Points on a hilly landscape, in no order, each with its height.
A climber steps from a point to the highest of its 2 nearest points, and stops where none of them is higher. Distance is the straight distance between rows; heights are no part of it.
J843 (h 8.10): [154 146 176 191 174 122 135 141  81 138 129 156 121 129 150 117 170  87
 127 136  91]
J38 (h 8.31): [127 120 101  99  64 150 116 113 146 116 102 161 103 113 178  89 104 201
 119 108 136]
J946 (h 2.51): [104 110 160 146 170 145 102 163  98 135 168 119 190 139  73 133 134  54
 162 139 120]
J108 (h 0.82): [144 159 157 158 204  92 118  67 154  86 145  78 128 148 102 112 159 139
 120 114 115]
J788 (h 5.62): [ 86 144 109  90  71 111 112 111 166 108  98  92 116 118 124 147 104 162
 120 126 119]
J364 (h 7.35): [141 128 154 176 135 114 143  94 140 135 181 142  72 176 156  93 116 185
 132  92 166]
J359 (h 6.10): [109 214 103 160  76 135 145 134 204 181  77 118 101 111 134 192  45 121
 115 103  89]
J816 (h 4.62): [168 107 193 137 137 115 108  70 104 100 133  80  69 125 161  87 143 190
 119 112 144]
J191 (h 2.66): [ 84 146 167 161 158 138 110 137 124 118 159 122 175 150  78 123 131  81
 149 119 101]
J996 (h 1.79): [ 87 143 163 134  98 157 163 122 104  97 136  98 124 170  61 126 155 118
 127 135 157]
J764 (h 3.30): [164  73 142 110 160 132  99 115  80 111 114 126 112 100 111  88 201 120
 123 165 137]
J653 (h 5.22): [134 153  50 134 111 143 167 186 161 195 101 164 139 105 157 193  60 123
 125 116  92]
J508 (h 1.55): [137 136 159 143 154 152 138 149  66 123 160 107 142 143  69 141 174  80
 132 173 135]
J822 (h 5.69): [150 152  84 138 148  98 117 160 156 174 113 122 136  93 179 166  89 114
 104 127 108]
J695 (h 7.14): [108 182  97 116  70 127 170 131 156 163  92 112 116 136 128 176 101 131
 107 134 130]
J929 (h 7.91): [163  98 108 123 165 119 129 112 129 102 112 167 125  98 158  84 166 140
 120 131 127]
J285 (h 5.66): [113 192  81 165 102 126 122 141 200 160  64 115 111  75 151 188  44 136
 106 103  54]
J415 (h 7.42): [144  97 148 125 133 130 125 109 100 118 173 143 112 144 144  86 142 165
 143 133 158]
J183 (h 3.54): [134  80 158 117  95 172 113 147  51 142 149 120 110 138  96 108 169 121
 131 161 176]
J773 (h 7.77): [175 124  94 125 143 119 130  66 175  86  78 142 110 109 166  77 136 184
 105  82 124]
J97 (h 3.07): [126 110 134 100 129 132 131  84 111  71  75 109 122  96 108 102 204 139
 110 146 119]
J385 (h 8.37): [107  67 125  88 149 128 115 154 137  98 117 185 166 101 122 108 128 127
 168 127 119]
J703 (h 7.70): [112 140 135 147 113 139 162 114 138  88  83 159 110 102 151  98 151 150
 101 107 109]
J211 (h 7.20): [132 129  71 100 109 122 154 158 136 126  87 161 152  86 125 149 135 109
 119 164 109]
J954 (h 7.72): [159 171 161 191 155 116 167 127 124 142 148 152 107 144 154 118 140 100
 123 117 104]
J77 (h 4.45): [149 113 169 130 147 109  96  70 121  96 166  85 101 152 121 105 139 178
 131 116 154]
J577 (h 0.99): [123 120 128 124 182 123 127 107 159 101 208 127 158 174  68 116 119 135
 168 123 165]
J59 (h 5.01): [110 144  61 128 105 128 129 136 200 160  98 139 117  97 154 156  65 147
 113  98 101]
J898 (h 7.99): [163  63 125  58 128 128 117 132 148 100 190 169 165 152 112  97 105 163
 191 137 174]
J676 (h 7.41): [122 110 100 131 107 139 156 136 125  97  81 189 127  74 162 100 154 148
 116 126 108]
J466 (h 1.92): [ 70 130 157 114  71 144 137 119 115 123 132 109 132 170  88 128 132 141
 128 113 146]
J910 (h 5.34): [ 77 138 154 118  67 123 127  97 136 100  76  94  97 120 130 138 118 154
 101 122 131]
J292 (h 8.22): [140  53 132  86 154 123 119 130 137  86 161 181 160 124  98  86 127 155
 179 123 147]
J411 (h 7.98): [132 130 114 121  98 136 138  88 154  87  87 163 107 113 163  79 131 186
 122  90 121]
J937 (h 6.62): [102 209 124 148  61 131 164 124 193 173  90 117  92 168 119 188  74 121
 113 105 130]
J871 (h 2.37): [107  94 145 115 136 147 124 195 100 168 153 126 185 144  85 141 115  55
 171 131 117]
J128 (h 3.19): [144  93 139 100 120 141 114 102  90  95 113 125 113 114 133  96 186 156
 125 149 142]
J122 (h 1.33): [125 122 163 193 179 182 134 119  68  86 190  69 145 143  10 120 164 104
 155 148 149]
J472 (h 5.92): [ 82 103 108  81  71 130 118 134 142 141 116 115 137 134 117 153 111 142
 128 141 135]
J530 (h 6.72): [169  92  84  74 168  96 143 140 148 117 157 155 159 128 113 136 133 118
 148 146 166]
J356 (h 0.71): [112 150 157 142 184  90  88  89 153 117 142  79 140 142 135 129 124 123
 124 108 112]
J86 (h 2.82): [ 76 109 150 121 142 142 114 126 116  95 147 123 169 138  61 122 148 115
 147 133 129]
J691 (h 6.36): [138 112  76  62 138 101 107  94 161  97 132 110 151 113 138 131 135 156
 122 143 144]
J873 (h 6.94): [151 120  63  77 125 116 165 147 150 108 112 165 151 113 119 132 138 124
 135 151 154]
J75 (h 6.54): [158  79 104  63 167 105 105 107 138  95 164 128 159 130 114 119 144 151
 144 151 166]
J244 (h 2.95): [ 85 111 146 104 114 128 119 105 119  77 107 117 144 121  89 109 175 129
 135 140 129]
J552 (h 3.70): [111  75 172 114 100 151  87 145  60 150 148  97 108 122 146 102 157 116
 131 153 148]
J831 (h 0.47): [107 131 111 134 161  91 101 148 168 139 115 146 167 103 154 137  95 115
 132 110  78]
J222 (h 8.12): [138 120 157 154 212 116 113 126  98 119 159 135 157 132 100 106 165  99
 149 136 128]
J798 (h 7.37): [138 140 160 185 152 116 162 111 117 137 156 137  92 164 145 123 133 137
 125 118 149]
J975 (h 4.61): [124 139  95  95 119 128 164 182 143 171 135 144 170 150 103 187 101  81
 137 142 125]
J176 (h 3.88): [140  95 129 116 117 115 102 160  74 165 128 110 117 110 159 125 147 106
 120 164 165]
J531 (h 4.49): [ 88 143 100 125  63 149 153 137 166 178 115 150 108 156 154 138  72 141
 122  84 146]
J435 (h 8.24): [112 134 137 143 110 121 144 135 127 144 129 155 118 134 168 115 120 133
 121 105 121]
J680 (h 4.31): [149 107 129 109 163 114 105  60 129  78 133 102 122 128 146  89 155 170
 129 118 126]
J848 (h 7.64): [165 110 133 127 116 127 128  87 136 116 163 150  78 155 162  88 116 205
 142 105 161]
J272 (h 7.56): [161  76 151 125 150 161 104 104  60  94 184 114 117 133  85  88 172 163
 161 158 169]
J200 (h 4.81): [172 113 157 111 107 114 112  73 101  76  83  82  80 101 168  99 154 176
  96 112 139]
J659 (h 8.11): [143  87 107 108 163 117 119 147 135 111  97 175 148  83 133 113 159 118
 136 137 110]
J254 (h 1.19): [115 142 159 182 175 161 140 111  99 105 215  82 126 177  44 124 136 123
 155 125 159]
J554 (h 7.73): [ 96 168 146 166 107 119 135 132 151 164 121 132 104 149 162 148  88 113
 112  94 120]
J190 (h 5.33): [132 189  74 152 135 115 114 146 189 169 100 128 133 103 168 173  58 123
 101 111  82]
J380 (h 6.16): [113  90  92  54  92 129  91 122 144 111 123 105 155 121 128 134 121 167
 138 151 139]
J62 (h 2.07): [ 85  95 145  98  81 161 133 149  96 139 145 123 137 164 108 117 132 121
 147 136 161]
J120 (h 4.76): [116 131  74 119  62 134 128 140 175 172 104 139 109 116 168 143  61 174
 122 108 141]
J160 (h 5.04): [116 121 169 111  72 128 106 102 107  83  93 109  93 113 160 103 137 168
 109 120 125]
J541 (h 1.67): [118 160 165 161 121 150 161 128  84 129 138 110 124 164  79 143 168  99
 119 144 134]
J814 (h 6.81): [160 163  99 160 142 115 130 123 150 128  84 131 103  84 187 126 116 144
  69  91 111]
J381 (h 7.53): [ 99 140 137 144 129 130 127 141 120 119  89 129 141 112 126 137 154  89
 117 139  83]
J423 (h 1.43): [136 100 143 152 172 174 130 151  65 113 190  92 146 139  24 123 169  81
 141 171 166]
J534 (h 6.53): [153 230 137 154 125 100 126 122 172 149  87  88 121 119 163 188  86  95
  97 114  82]
J10 (h 0.36): [109 105  83 100 157  94 113 171 167 145  97 137 173  82 135 164  82 116
 146 134  74]
J835 (h 6.46): [170 134 112 150 137 118 147 146 119 147 109 129  92  94 208 114 137 133
  90 123 142]
J437 (h 7.94): [163 112 129  87  79 145 100  93 140 112 145 164  99 137 172  69 109 206
 148 114 143]
J237 (h 7.63): [149  90 139 136 118 138 132 122 105 119 123 180 101 113 172  82 149 161
 128 123 143]
J668 (h 7.84): [118 109 132 128 154 129 122 161 108 125 113 146 158  97 108 120 163  78
 132 158 104]
J316 (h 7.10): [113 207 154 153 105 105 127 130 173 163 113  92 112 151 136 179  74  97
 106 101  94]
J626 (h 6.65): [138 216 146 157 103 123 136 145 138 156  65 113 126 119 148 189 105  85
 101 131  54]
J154 (h 2.22): [ 82  76 127  95 113 148  98 174 100 160 150 118 172 150 102 136 119  88
 153 141 155]
J723 (h 7.83): [136 103 161 152 176 139 113 107  85 108 178 114 118 145  89 111 173 131
 140 141 155]
J849 (h 4.35): [138 144 117 118 131 136 167 180  98 173 131 147 157 154 127 165 134  60
 136 150 128]
J331 (h 6.09): [150 148  95 136 121 111 143 157 128 167 130 131 117 126 184 146 111 113
  90 137 145]
J845 (h 3.41): [167  74 148 117 137 133 102 126  45 135 140 120  91 116 110 102 193 117
 117 183 173]
J383 (h 7.71): [153  77 124  83 107 145 126 125 125 136 188 161 124 155 132  98 119 167
 159 127 179]
J496 (h 4.09): [137  98 120  98 111 141 144 183  77 191 138 137 133 135 136 148 141  82
 123 152 164]
J967 (h 5.67): [124 180 103 161  93 147 165 165 146 194  88 153 123 125 161 192  60  91
 116 106  78]
J867 (h 8.44): [163 150 166 196 215 128 136 130  89 123 158 136 135 136 109 132 179  79
 132 144  98]
J362 (h 1.08): [124 105 128 145 163 146 125  98 117 115 219  96 134 188  55 113 116 147
 165 121 182]
J332 (h 7.21): [141 165 131 162 116 106 133 130 156 155 107 109  90 114 188 129  87 134
  90  94 123]
J373 (h 0.59): [101 142 156 149 174  90  88 129 159 136 144 118 162 126 142 126 115 103
 133 115  76]
J15 (h 4.88): [105 134  80 116  95 129 158 176 162 175 107 152 148 127 128 174  82 110
 134 131 113]
J414 (h 0.91): [128 142 137 139 197  99 118  74 169  91 174 118 149 153  79 109 150 129
 155 122 138]
J713 (h 6.15): [144 192 129 162 112 133 131 171 111 180  92 140 135 111 169 182  91  82
 115 114  58]
J615 (h 7.15): [114 186 142 152 113 123 136 145 130 141  98 127 136 142 127 163 126  83
 117 134  87]
J114 (h 7.60): [112 156  98 104  95 124 154 137 135 120  98 121 124 113 135 162 135 129
 100 153 128]

Where does a climber stop that starts at each point below?
J356 | J626
J910 | J114
J871 | J626
J764 | J626
J423 | J626
J120 | J435
